Points on a hilly landscape, in no order, each with its height.
From any point a ball takes the steepest step (drop divided by distance) to one of its 2 nearest points. It stops when none of these is lower. Distance is the straight distance between rows; heights are no part of it.
nabe: [ 44.2 -39.9 -65.9 -29.0   9.3  35.6   9.1 -35.2  20.2 -46.2 -17.4 -13.1
   4.0  46.1 -30.0  -3.7  45.7  24.4 -10.6  59.2  13.6  -3.3 -16.9 -22.2
  21.7 -10.3  30.6  38.9   8.0]  (h 5.70)
Mib: [ 55.1  10.0  38.4  24.0 -15.2   5.7 -16.7  15.0 -30.8  -5.1   2.5  34.5
   3.7 -20.3   2.4  -1.2 -43.4  10.3 -22.9  -3.9  25.4  50.0  -5.6   6.6
 -10.0  -3.1 -16.4 -21.4   1.1]  (h 0.81)
bon: [ 23.4 -33.2  14.5   3.0 -52.1  24.3 -13.2  -0.7 -32.3 -33.8  11.2  -6.9
   6.6 -16.8 -29.1   9.6  48.9  33.3  18.5  14.6  49.3  28.8 -26.1  29.3
   3.9  -0.8  21.3   3.9 -32.6]  (h 6.79)
Milom: [ 13.0 -14.8 -15.6  -6.3 -32.3  57.1   7.9  21.9 -22.2  -1.2 -11.2  21.7
 -13.0  15.6 -28.9  26.6  32.3  -3.3 -10.3  40.8 -10.0   1.9 -37.2 -23.8
  26.3  -7.3  18.8   8.0   5.6]  (h 2.59)
Nege: [ 14.1  -5.2  45.4   4.3  -0.1  37.5 -47.4  10.6 -38.8   3.6 -36.1  26.1
  29.5 -32.5  21.3  23.7  -9.6   8.4  12.7 -21.6 -26.5  50.8  30.9  -4.5
  22.9  17.8  -4.5  52.2  25.0]  (h 6.15)
sapez: [  9.1 -22.9 -24.7  -4.1 -17.6  52.0 -10.5  55.4  -2.0  32.5  35.1  39.3
  10.0 -16.1   4.6  26.5 -10.3 -15.7 -13.1   4.3 -37.3  -8.8  -1.0 -29.7
 -24.7 -26.1   8.3   8.1 -33.2]  (h 3.55)
genom: [  7.1  12.7  19.2  -7.8 -73.6  52.5 -32.8  -9.5 -28.4 -11.8  -3.8   9.1
   0.7  -2.9  53.7  26.3  11.7   2.5 -29.3   8.5  -5.9  48.1 -21.4  -3.5
 -13.2   0.5  13.6  13.6 -27.4]  (h 2.83)
roru: [  4.6  13.2  26.9 -12.9  15.6 -29.2  16.4   0.5  11.7  -1.3  18.2 -39.9
  23.7  35.3   3.4  -0.8 -22.6 -20.3  47.6 -24.2  14.9   6.9 -45.2  25.7
   3.5  12.9 -30.4 -64.1 -35.9]  (h 6.50)
fikeb: [ -0.1  26.5  -2.3   6.5 -41.3 -56.6  40.9  23.3 -32.1  32.2  52.6  -6.9
   5.6  22.4   8.5  44.5  13.8  -3.8   8.2  45.3 -19.5 -51.9 -20.6  11.5
   9.9 -20.4 -34.9 -14.6 -46.3]  (h 9.07)
lukig: [ 19.0  48.2   6.8  14.4   2.1  29.6  14.6  17.2  -9.8   6.4  -8.2 -21.2
 -29.1  18.3   9.2  -7.5   7.9   2.0 -32.6  18.1 -17.1   2.9 -65.2  -4.2
  33.4  16.3  11.8 -39.0 -11.3]  (h 3.78)
luku: [ 13.5 -23.1  11.5  -3.5 -62.4  10.2 -30.9  11.7 -54.4   0.3  21.1   8.9
   9.0  -1.1  -5.5  25.8  26.9  14.1  24.1  15.6  30.0  17.8 -40.0  13.1
 -52.8 -23.3   3.0  12.7 -65.0]  (h 7.24)
pekam: [ 51.8  46.5  48.4   8.1 -19.4 -12.5 -44.5 -28.4 -38.7 -16.0 -15.4   1.7
   0.4  14.1  -7.6  15.8  24.2  -3.0 -35.2  -5.2  29.3  25.6 -31.7  -4.2
  -0.9 -27.8  24.2   0.1 -31.7]  (h 5.59)
velit: [  7.4 -78.7 -69.7 -46.0  27.8  29.8  12.4 -10.6  49.0 -28.7  10.7  11.0
  35.0  -1.3 -11.5   6.9 -15.1  -8.4  29.6  -6.0   5.9   3.2  -1.8  19.9
  10.5  14.2 -28.8   4.4  -6.6]  (h 1.69)
Rakas: [-38.5   6.2   7.7  10.6  25.5 -18.1  16.8  28.2  34.5  43.6 -17.7 -20.6
 -37.3   9.7 -17.4 -29.3 -16.9 -33.3 -12.0 -50.8  18.5   9.4  18.9  14.7
  13.3   4.1  -9.0 -40.0  -1.9]  (h 4.96)
teper: [  9.8 -10.4 -25.2 -11.9  30.2  58.5   0.0  26.7  21.6  12.8 -29.8  10.6
 -10.3   6.5 -18.0 -11.0 -10.3 -32.1 -39.5 -24.8   0.6   3.5 -17.1  10.4
   0.3  -3.2  36.7  -7.0  -3.5]  (h 3.82)
div: [ 44.5  23.4  -8.9   1.2 -61.6  59.2 -31.4  28.7  12.7  10.4 -51.6   4.4
 -33.5 -70.8  10.7  29.9  35.8  46.4 -12.9  21.9  -1.0  18.7 -17.5  24.3
   2.0   6.7  25.9  47.0  17.8]  (h 3.73)
ruvor: [  9.1 -16.9   8.1  -6.9  34.0 -20.2   8.5 -15.7   3.3 -43.8   6.5 -57.8
  13.9   7.4   3.5 -40.3 -18.7  -6.2  17.1 -33.4   6.3  46.2 -39.6  33.0
   9.7  32.5 -15.7 -33.1 -13.9]  (h 5.91)
nagu: [  5.8  -0.4  43.7 -20.3  19.4  42.7 -46.7  -2.5 -19.6 -12.5 -19.6  17.9
  24.5 -16.6  30.7  16.5 -14.4  -2.5  -4.6 -24.6 -32.0  22.6  42.7 -34.8
   1.1  -8.0   9.7  16.5  21.0]  (h 5.47)
sorak: [-53.4  30.6  48.5  36.6   5.8 -50.7  -0.2  -1.0  45.6  53.7 -14.4  11.3
 -26.9 -28.9  29.6   9.7   1.5  16.4  11.8 -66.6  21.2 -14.6  52.6   7.1
  -5.8  -8.2 -31.6   7.9  -0.7]  (h 1.49)
Gidot: [  4.5   2.7  63.8  11.5 -17.0 -12.4 -13.7   6.3 -76.9  21.5   4.4  44.8
  35.3 -17.2  22.5   7.1 -23.7 -26.6  20.8  -3.3  -0.8  12.2 -11.0 -21.0
 -49.1 -13.7 -24.2   3.1  16.6]  (h 3.58)
favi: [-63.2   6.8  35.2   2.0   6.2 -58.4  -5.8   9.2 -22.2  29.8  40.7   7.2
  11.0 -36.5 -21.4 -22.3 -12.6 -19.0  19.8 -31.9  23.4  35.7  27.8  20.6
 -48.6 -25.3   7.1 -21.3 -11.4]  (h 7.76)
tetig: [-11.3  35.7  12.4 -23.6 -24.4 -26.7  23.7 -17.1 -20.0  14.5  42.3  14.5
  32.7 -14.5  -7.1  20.4 -34.7 -45.3  10.3  12.4  -4.1 -13.4  14.3  21.7
 -13.6 -26.4 -29.2 -28.4 -28.0]  (h 8.83)
nodu: [-61.8  -9.8 -47.6  -1.2  36.9 -12.8  28.3 -23.1  33.3  17.6 -43.5 -60.3
 -20.6  11.8  26.7 -28.9  24.6   5.4  21.5  -6.6  -3.0 -21.2  44.2  -7.0
  42.7  14.7 -43.9 -23.3  14.6]  (h 8.01)
Pogim: [-29.6   1.1 -14.9 -25.9  35.0  25.8  11.4  26.8  32.4   9.9 -11.1 -23.8
   0.4  15.1 -25.0  -5.4 -32.4 -36.6 -10.5 -42.7   0.1   2.2   8.0   5.4
   0.6  -1.0  12.6 -45.3  -9.1]  (h 4.37)
ratu: [ 15.7  -5.8  19.6   7.4 -18.2  20.9 -19.7  69.1 -39.0  57.3  38.0  27.8
  12.1 -19.1  14.3  19.8 -18.4   3.7  -8.5  -7.0 -32.4   1.4 -20.7 -35.1
 -20.2 -26.8  -7.8  12.6 -35.9]  (h 3.13)
Narok: [ -3.9  25.3 -39.5  -6.8  15.5  15.0  34.6   4.4 -44.5 -20.3  29.9   2.7
  -0.9  21.2  -6.3  -4.3 -13.0   6.5  -8.4  10.5 -13.9 -21.3   9.0 -45.7
  11.2  21.6 -30.0  20.5  -2.9]  (h 2.03)
tonep: [-85.2 -18.1 -40.5   8.5  18.8 -57.6  18.1 -13.1  89.8  43.9  -5.4  -9.2
 -39.3  13.5 -11.7 -10.0  18.1   8.8   2.8 -42.4  14.5 -50.3  39.0 -21.9
  -5.7 -34.2 -29.0   7.3  12.3]  (h 4.25)
Fol: [ -5.6   9.5 -10.4  -7.7  21.1 -25.1   7.6  13.4  24.2  15.2 -11.1  23.5
 -21.7  20.7  18.1 -12.1  -7.6   4.0   1.3 -12.2  -8.6 -44.6  63.4 -55.0
  -2.6  -4.7   4.4   3.5  39.7]  (h 3.36)
luz: [ -4.5 -13.4 -39.7 -20.7  39.7 -41.1  -0.3  -0.9  61.4  -7.5 -12.3  16.3
 -25.1   0.6   0.7 -62.4  -5.2   3.0  -5.6  -1.5  29.0  -7.5  49.7   4.5
  30.2  10.1  50.6 -16.2  44.6]  (h 5.31)
dutum: [ 43.0 -18.2 -47.8  -3.1 -51.3  59.8 -15.6   9.9  41.3   1.3 -40.8   5.3
 -29.2 -49.8   3.9  20.6  53.9  38.5  -9.6  18.0  19.5  -3.4 -28.3   8.2
  12.8  -3.1  25.3  53.2  15.5]  (h 4.55)
zeg: [ 12.7   6.6  -1.2  10.3 -26.9  81.4 -12.8 -13.0  26.0 -32.9 -44.8  -8.1
  -6.4 -30.2  -9.4  26.1  -2.2  21.7 -21.2 -20.9   9.4  25.2  -8.2  37.1
 -30.6  32.8   8.2  27.2 -11.2]  (h 0.47)
nor: [ -2.6  13.2  20.5  33.6 -14.1 -16.2  19.4   1.8   4.8  -8.6 -18.1 -31.6
 -16.7  20.9   2.0 -11.9   8.9 -13.9  27.2  20.3 -23.0  -6.3  17.1  12.7
  31.2  24.3 -10.8 -46.5  -5.3]  (h 2.98)
Busis: [ -5.9 -26.9 -18.3   4.4   4.0  18.5  20.3   2.0 -12.5 -25.4  70.2  -1.5
  11.3  14.9 -12.6  11.7 -16.1   7.8  10.2  14.4 -34.6 -10.9 -21.1 -22.0
  -6.3  13.2 -26.2  10.9 -45.1]  (h 1.40)
mafav: [  4.2  46.7  52.8  47.4  -5.2 -22.3   4.3  -7.8   8.2   3.0 -32.9 -20.6
 -13.3  -7.2  48.8 -34.1   6.0  -3.2  14.7  25.5 -12.0  -8.0  32.3  33.3
  16.8  30.4  24.7 -31.4  13.5]  (h 3.90)
gile: [ -7.5 -35.7 -25.1 -13.9  -1.6  44.9   8.1  -4.6  44.6 -11.1  12.3  41.0
  30.5  10.5 -16.8  38.5  -7.8   0.0   3.8 -14.2   5.3 -40.9  33.1  -6.4
 -32.5  -5.8  19.1  44.0 -13.4]  (h 3.48)
kis: [ -5.8  -8.2  18.2  25.1 -29.9  54.8 -22.9 -26.8  -1.9 -30.1 -24.8 -14.5
  20.1   1.6  14.9  -1.1  -2.5 -16.2  -8.9 -12.6  -3.0  43.2 -18.3   8.0
 -32.4  15.8  17.8   3.2 -15.7]  (h 1.90)
risub: [-40.6  10.9 -34.8  31.4  10.0   2.5  16.8 -18.5  36.1  15.2 -57.9 -42.8
 -38.9 -11.1  47.8 -34.5  33.8  13.4  -2.9  -8.8  -0.3  -5.8  57.3  15.2
  26.8  12.3  -3.5 -17.4  16.3]  (h 7.55)
Kuveg: [ 33.3 -25.9 -20.7 -28.7  -8.6  46.5   3.7  15.9 -12.1 -27.6   7.4 -19.9
   8.9  -3.7 -20.7   9.4  44.3  15.0  33.8  25.2  13.2  25.2 -43.4  48.5
  36.4  28.5  34.4 -14.2 -30.8]  (h 6.30)
vun: [ 42.5  30.1   2.4  19.5  30.0  23.9 -15.9  -2.1 -18.5 -41.5  10.8  -0.2
  -5.2 -32.2  17.7 -22.3 -31.2  -0.1 -31.1  28.3 -14.5  38.3  -5.0  52.6
  -0.9  21.4  39.7  -8.6  24.1]  (h 4.46)
mul: [-29.2   9.1 -16.2   7.6  -6.7 -58.7  35.4  -3.1 -10.8  35.7  32.1 -32.6
  18.0  12.9 -20.7  27.5   4.1 -11.9  27.2  24.6 -43.2 -61.6 -27.1   2.7
   0.9 -10.3 -56.6 -11.5 -41.8]  (h 8.92)
demug: [  2.9 -59.7 -50.0 -33.8  16.6  15.6  10.6   7.1  17.8 -15.5  66.0   6.7
  35.7  -7.7 -13.9   8.8 -23.1   5.1  41.5  -8.0 -29.2  -2.4  -7.5   0.7
   8.1   8.0 -34.5 -13.6 -40.6]  (h 0.69)
vid: [ 46.4  26.7  12.5  -5.7 -23.7  50.5 -38.2 -17.9   2.0 -16.6 -41.8  16.6
  14.1 -69.8  22.1  20.8  12.2  35.6  -3.7  -8.5  16.0  30.7  -9.6  46.8
  -1.1  21.8   0.2  44.9  -0.7]  (h 2.26)
lenu: [  2.5  35.7  54.0  -9.2  51.2 -12.1 -23.3  29.4  20.4  17.0  -0.6  29.6
   4.9 -20.5   2.9 -10.7 -10.1   2.0  -3.9 -53.7  16.1  24.3  66.0   5.3
   9.9   3.7  19.5  -4.6  22.4]  (h 4.61)
mereg: [ 31.9   9.1 -47.9  -0.6  48.7 -21.3   1.8  -9.9  22.2   9.2 -51.8   5.6
  -0.3  39.2   0.9 -30.9   0.9   0.1 -17.3  31.2  25.3 -49.4 -23.3 -14.0
  19.5  11.8  60.2  18.2  22.1]  (h 6.77)
Rof: [ 25.1  49.8  51.6  25.6   6.2   1.4 -21.3  -5.7  -2.0 -25.2   6.1   0.7
  -4.6  -9.8  35.5 -34.7  -9.1  -2.3  -1.5  12.8 -13.0  16.6  36.0  10.7
   4.7  26.1  40.9 -15.3  25.7]  (h 4.65)
Komi: [ 43.2 -37.3 -30.3   7.5  33.5  44.0   0.1   9.9   4.2 -42.3   2.1 -42.4
   5.0 -16.7 -30.2  -6.8   8.8  30.5   2.2  18.9 -20.7  34.0 -60.0  52.0
  20.7  27.2  34.3   1.7  -0.1]  (h 5.83)
resev: [-17.5 -38.5 -39.1 -16.3  50.4 -11.0  -4.6 -30.4  49.3 -30.5 -31.1   6.6
 -26.3 -12.1 -24.4 -46.6 -19.4   4.0 -32.0  -7.8  14.0   8.2  18.9  -2.2
   5.3 -13.6  40.7   9.1  69.4]  (h 6.23)
fesi: [ 22.5  -3.0  15.7  -1.3  34.4 -11.7   1.6  23.2  36.4   9.2  -4.7  27.5
 -12.1  -2.6  -6.2 -37.2 -13.2  -4.2   2.2 -19.2  18.2 -29.7  69.8  13.4
  13.2  14.3  29.5 -15.2  46.5]  (h 4.35)
Basa: [-24.0  33.7   1.7 -38.3   3.8 -28.5   9.5  18.9 -11.8  23.7  22.0  23.1
  15.6 -18.7 -11.8  14.9 -28.6 -41.5   1.8 -22.9  16.3 -30.0  64.2  15.3
  -5.5 -31.2  -3.0 -19.9 -10.9]  (h 8.59)
zun: [-26.9  35.2  62.8  15.6  33.9 -48.4 -10.9  -8.0  26.7  27.0  11.6  13.9
 -12.8  -7.9   8.3 -15.8  -2.3   2.8  -0.2 -59.1  29.2  12.9  53.1 -12.9
  13.7  18.7   8.8  11.6   7.1]  (h 3.39)
Gen: [-31.7 -28.7 -40.9  -0.6  53.6 -22.2  36.8 -23.7  51.0 -16.1   4.9 -22.9
  -5.8  31.1 -34.8 -17.0 -27.2  -1.8   0.5 -29.8   0.4 -33.1  28.9 -18.7
   9.1   8.9 -37.5  -3.5  36.9]  (h 5.85)
sonok: [ 38.8  27.1  27.5   9.6 -23.2   4.1 -28.2 -14.1 -44.2   1.7   3.7  -5.7
  -3.0  15.1 -15.1  25.6  51.4  23.8 -41.2   0.1   1.5  23.9 -33.1  -6.2
  43.3 -14.8  29.1  26.0 -48.2]  (h 5.98)
fina: [ -2.8  -2.8  27.1 -22.4  -5.4  30.0 -32.0  22.0  -7.5 -14.6   7.6  32.7
  28.0 -21.7   8.8  24.8 -34.1  -7.3  -0.8 -22.1 -29.6  -3.4  66.9 -20.2
 -42.1 -17.0   8.2  14.2  15.2]  (h 4.88)
vero: [ 23.8  -1.7 -15.2  -8.6  43.3   8.0   8.7 -13.3 -12.2 -44.7  -3.6 -37.5
  11.1 -19.5  -7.2 -29.8 -26.9  -5.0  -6.0  19.7  -4.5  50.2 -28.5  63.4
  10.2  33.6  25.4 -16.0   2.2]  (h 5.18)
Kuzi: [ -3.2  30.7  34.0  27.2 -56.3 -25.6  15.1   3.7 -64.6  12.1  11.6   2.8
  -6.3  46.6   3.2  33.1  40.7   1.3   1.1  37.3 -15.1   5.8  -6.6 -28.4
  31.0  -7.1 -19.5  15.9  24.3]  (h 0.86)
fose: [ -9.5  26.9  52.8  28.2 -46.5 -45.4  -3.6  30.8 -63.8  41.0  29.6  10.0
   5.1  22.4  46.0  16.4   6.2   8.7  -3.1  22.5 -32.8  -9.8 -32.3 -37.7
  -7.7 -13.7 -45.1  26.4   2.3]  (h 1.87)
rofid: [ 37.0   1.9  47.4  -1.4 -23.8 -10.2 -32.4 -24.8 -34.5 -17.0   7.1   3.9
 -21.6  25.2  -8.1 -10.3  42.9   9.3 -15.3  13.4  52.3  -4.8 -72.6 -20.4
 -33.4 -26.6  17.5 -26.6  -0.3]  (h 5.00)
zeti: [ -1.9 -27.6 -55.7 -29.2  34.2  -1.3  20.3 -30.4  40.5 -52.1 -17.4  -9.3
  -5.5  15.8 -38.7 -19.6 -42.9   7.9 -44.8 -30.1  17.8  -3.8  25.2   0.6
  -3.5   5.0  12.3   4.3  46.8]  (h 6.54)
pere: [-69.7   6.8   0.1  35.8  16.6 -39.5  14.6 -10.6  24.4   9.8  -6.5 -24.2
 -44.2 -27.0  15.2 -57.6  19.0  38.4   6.3 -30.0   3.1  16.7  78.6   8.9
   5.8  14.7  -8.5 -22.5  24.8]  (h 6.72)
gusu: [-13.9  13.4 -22.1   4.3   5.9 -10.1  13.5   6.0 -30.2  16.7   7.0  11.6
 -12.7  17.5  -3.5   7.7 -18.6   3.4   5.1   6.0 -29.5 -43.8  43.8 -61.7
  -4.8   3.9 -28.3  30.2   9.2]  (h 2.61)
Toka: [ 56.4  27.3   9.0   2.8 -12.8  34.6  -8.2 -14.8 -12.4 -28.8 -11.8  27.3
  10.5 -56.8   9.1   8.6  -6.2   6.3 -16.2  33.3   5.0  45.0  -7.9  73.2
   7.5   1.3  34.6   9.5   1.3]  (h 3.60)
dunep: [-30.6 -24.8  28.0   7.6  30.3 -50.2   7.4  -2.2  31.4  12.0  42.1 -31.6
  38.4  10.0   0.0  -9.3 -28.9 -34.8  46.5 -44.6  -9.5  -6.6 -14.2  19.0
 -13.7  13.1 -25.1 -32.3 -29.0]  (h 6.89)
rute: [ 40.6  -9.9 -54.2 -12.1  31.7  14.5 -16.7   2.3 -15.5  -9.9 -28.7  24.7
 -11.1 -16.3  10.2  -7.0  25.1  -2.8 -46.4  69.4 -23.0  -9.6 -38.6  -4.7
  20.6  -5.1  51.2  54.9  53.3]  (h 7.52)
matin: [ 21.4  16.6  43.7   4.8 -25.2 -20.7 -43.0  55.3 -60.8  47.3  38.5  27.7
  12.7   7.3  24.4  36.0  -3.4  20.8 -14.1  -0.8 -29.3  -1.6 -34.9 -39.7
   4.2 -35.4 -38.7  19.1 -10.2]  (h 2.55)
vif: [-37.3 -20.8  12.5  17.6 -41.3  21.2 -14.5 -23.9  -1.8   1.2   4.8  24.7
  35.1 -43.1  11.5  19.9  -7.5 -10.1  26.4 -21.0  -1.9   4.3  15.3  15.4
 -49.1   2.9 -23.7  50.6 -34.3]  (h 2.73)
lidob: [ 18.8 -61.8 -49.4 -17.5  -2.6  42.3   4.9 -25.8  54.9 -32.9 -32.6  41.9
  19.7  14.1 -15.2  18.8   5.2 -13.1  25.4  11.5  23.3 -22.1  17.2   6.6
  -3.1  -5.6  11.2  34.3  -6.1]  (h 2.77)
bopop: [  1.9  10.3  29.1  -7.7 -38.5   5.2   7.9  44.2 -62.5  15.6  13.1  15.0
 -15.4  19.5 -15.4  32.8  57.2  16.8 -18.4  34.2  -7.8  -4.7 -18.9 -29.6
  55.2 -13.9   8.2  16.6  27.7]  (h 1.77)
sirak: [ 36.8   0.9 -62.4 -33.1  38.2 -20.6  31.6 -12.8  15.8   5.1 -31.6 -27.1
 -11.8  52.3 -23.9 -23.1  24.1  15.7   0.0  27.1  19.6 -51.2 -32.9 -16.4
  35.3   0.8  -5.6  -3.8  -6.9]  (h 6.37)
bil: [ 39.0 -18.9  30.5  35.7  -5.6  13.4   7.4  26.7  -9.6 -33.9  14.8  12.4
   3.8  -1.9 -45.4   2.5 -28.1  22.8 -14.1 -14.6   9.7  11.7   4.2  30.4
  -2.1   2.1   0.7  -9.5   0.7]  (h 2.43)
gov: [ 25.9  31.0  35.6  11.9 -14.1   9.9  11.1  17.7 -30.4  -3.9  -9.7 -42.4
 -23.4  13.2  -5.7 -26.8   4.8  -4.9  -7.0  42.7  12.0  22.4 -78.4  17.6
   8.1  14.4  18.7 -52.1  -1.3]  (h 4.26)
bamud: [  2.3   4.0  33.2  48.5 -38.5 -37.3  15.3  -3.2 -18.6  17.8 -12.7 -13.5
 -26.0  51.1  21.8  14.9  28.6 -12.8  17.5  45.3 -11.8 -11.5   2.3  -4.5
  25.4  11.4 -36.9   1.7  11.1]  (h 1.93)
ler: [-11.1 -11.0  21.8   0.6 -65.1   9.1 -24.2 -36.0 -41.7  -3.3  32.6  20.2
  11.4  16.8  34.0  33.2  -3.2 -14.3 -15.0  28.0 -24.4  50.8 -36.9 -29.6
 -31.9 -17.0 -19.7   6.4  -4.4]  (h 3.46)
simet: [-58.1  16.6 -13.5  32.3  22.9 -50.0  30.6 -10.4  53.8  39.4  -0.6  -9.4
 -19.8 -15.0   7.6  11.2   0.1  -0.2   4.8 -55.7   8.2 -48.7  48.9 -12.7
  -2.3  -9.4 -37.6   6.8   8.5]  (h 3.20)
ril: [-90.8  -1.3   9.8   8.0  27.6 -35.2  15.4  22.4  31.8  42.0  -3.8 -43.7
 -37.6   8.1  -2.3 -26.7  25.9   4.4  33.1 -41.2  14.2  30.5  37.1   2.6
   3.9  -5.1  -1.0 -36.1   2.7]  (h 5.74)
kig: [-13.6 -16.7 -18.0   3.7 -22.6  23.2  11.2 -41.6 -14.0 -21.3  53.4   5.9
  47.0 -11.3   4.8  38.4   4.6  -5.3  19.3   1.0  -6.7  -4.4 -16.2  -9.7
 -21.3   7.6 -34.9  58.9 -55.9]  (h 1.94)
Fil: [ 41.2 -28.4 -57.5 -19.8 -27.2  47.6 -24.7 -23.7  34.7 -29.4 -43.1  14.2
 -11.1  -5.5  -9.5   2.0  38.1  37.9 -25.7  44.5  21.2 -12.3 -36.6 -10.7
  -6.1  -8.9  50.7  42.1   0.6]  (h 5.22)
fana: [-78.4 -10.5  40.6  20.4  20.3 -62.3   7.9  -6.3  17.0  30.0  56.1 -15.6
   6.6 -16.8 -11.7 -33.2 -14.1 -35.8  27.9 -38.7   8.5   4.2   5.0  11.7
 -34.6  -2.4  -5.8 -25.7 -20.5]  (h 7.31)
fisu: [-10.7  11.1  35.5  -4.3 -41.8 -17.9  -9.8 -50.7 -21.3 -20.4   7.8  -2.5
   7.8  42.1  15.4   9.1  -9.4 -46.7  -1.2  26.5  -6.2  23.9 -49.1 -21.8
 -38.8   3.5  -8.6 -27.9 -14.9]  (h 3.98)
Kubi: [ 12.4  13.5  37.6  -1.4 -27.0 -20.7 -11.5 -36.7 -30.3 -40.0  -4.9  -8.7
  -8.5  54.4   7.7  -3.7  12.7 -22.2  -0.9  21.5  33.0  -4.9 -72.0 -24.3
 -46.3 -18.3 -10.6 -27.2   8.2]  (h 4.48)
mapa: [-28.1  -2.8 -52.4 -22.8  14.7 -48.4  35.1  11.6   6.7  33.3  -0.2 -40.7
   5.5  13.4 -21.3  15.0 -15.7  -4.0  36.9  -4.7 -39.8 -58.2   0.1   3.7
   8.3 -23.4 -68.8 -35.2 -19.9]  (h 8.72)
soga: [-32.9 -15.0 -56.0 -24.6  18.9 -28.7  33.1   3.6  32.0  12.6 -15.1 -73.3
  10.4   8.7   8.6   7.9   2.4  17.6  34.0 -20.3 -34.3 -33.7  16.1 -21.0
   7.3   6.9 -74.8 -41.8   5.1]  (h 8.45)
duked: [ 40.1   1.8 -60.1  -4.5  59.6 -10.2  10.4 -15.2   6.2 -15.4 -28.3  19.4
  -1.3   3.4   8.4 -29.8  -5.6 -16.0 -13.1  68.2 -11.9 -29.2 -31.9   4.3
  17.6   7.5  61.2  26.4  57.4]  (h 7.16)
rinit: [ 39.2 -34.1 -54.0 -40.6  28.2  -7.1  14.1  -8.4   4.7 -26.5   2.1 -23.6
  -8.4  38.0 -39.4  -5.2  40.9  26.6 -10.2  47.4   3.7 -11.8 -10.8  -6.7
  52.2   2.8   5.6   1.1   4.0]  (h 6.04)
mazu: [-24.8 -10.2  32.3  -3.8 -46.5  12.9 -42.5   1.1 -66.4  24.5  -5.5  19.5
  43.6 -25.2  30.6  24.9 -18.3 -23.4  20.4 -15.9 -17.1  25.3  11.5  -7.5
 -43.2 -14.9 -12.3  47.6 -27.4]  (h 3.56)
tago: [-55.8 -33.6 -49.9 -23.6  44.0 -55.6  34.0 -38.0  82.4  17.5 -15.7  -7.7
 -20.5  31.5 -13.2 -33.3  -5.4  15.4  -2.8 -39.1  31.7 -52.2  25.2 -27.8
   1.6 -13.5  -8.1  -9.0  36.7]  (h 5.13)
kep: [-24.2 -23.7   2.5  -4.8   9.7  15.6  -1.9   8.6  24.1 -24.2  49.5  30.6
  21.0 -27.9 -28.2  18.7 -48.7  -2.3  -2.8 -34.0 -35.0 -45.0  43.3 -11.3
 -39.6 -15.8   6.5  14.6  -1.0]  (h 4.18)
gifo: [ 16.2  17.1 -27.2  -6.2  14.1  54.6   9.4  -1.5  14.8  -3.2 -33.8   6.8
 -30.8   7.9 -11.2   2.7  -7.2  -8.9 -32.4  21.5 -11.5 -12.4 -42.5 -32.4
  22.8  23.7  22.1  -0.1  19.6]  (h 3.23)
lodop: [ 27.9  26.6  62.3  27.3 -11.4 -20.3   7.7  14.0 -63.7   4.3 -17.3  32.2
  -0.4  -8.3   5.3 -20.0 -35.0   2.3  10.7  13.8  29.1  26.5 -15.8   0.3
 -12.8   5.8 -28.6 -19.8  23.2]  (h 2.35)
Kul: [-35.6  41.4  29.6 -18.1  -0.9 -55.5 -13.0  17.4 -18.5  42.8  40.6  19.8
   8.7 -33.0  -1.2 -13.9 -33.2 -24.1  -6.8 -17.7  29.0  16.3  63.1   5.7
 -39.9 -29.0   4.3 -51.4   2.7]  (h 8.22)

Where does a ball stop that starts at each point below?
mereg | zeg
nagu | demug
Basa | zeg
tetig | zeg
Fol | demug
pekam | zeg
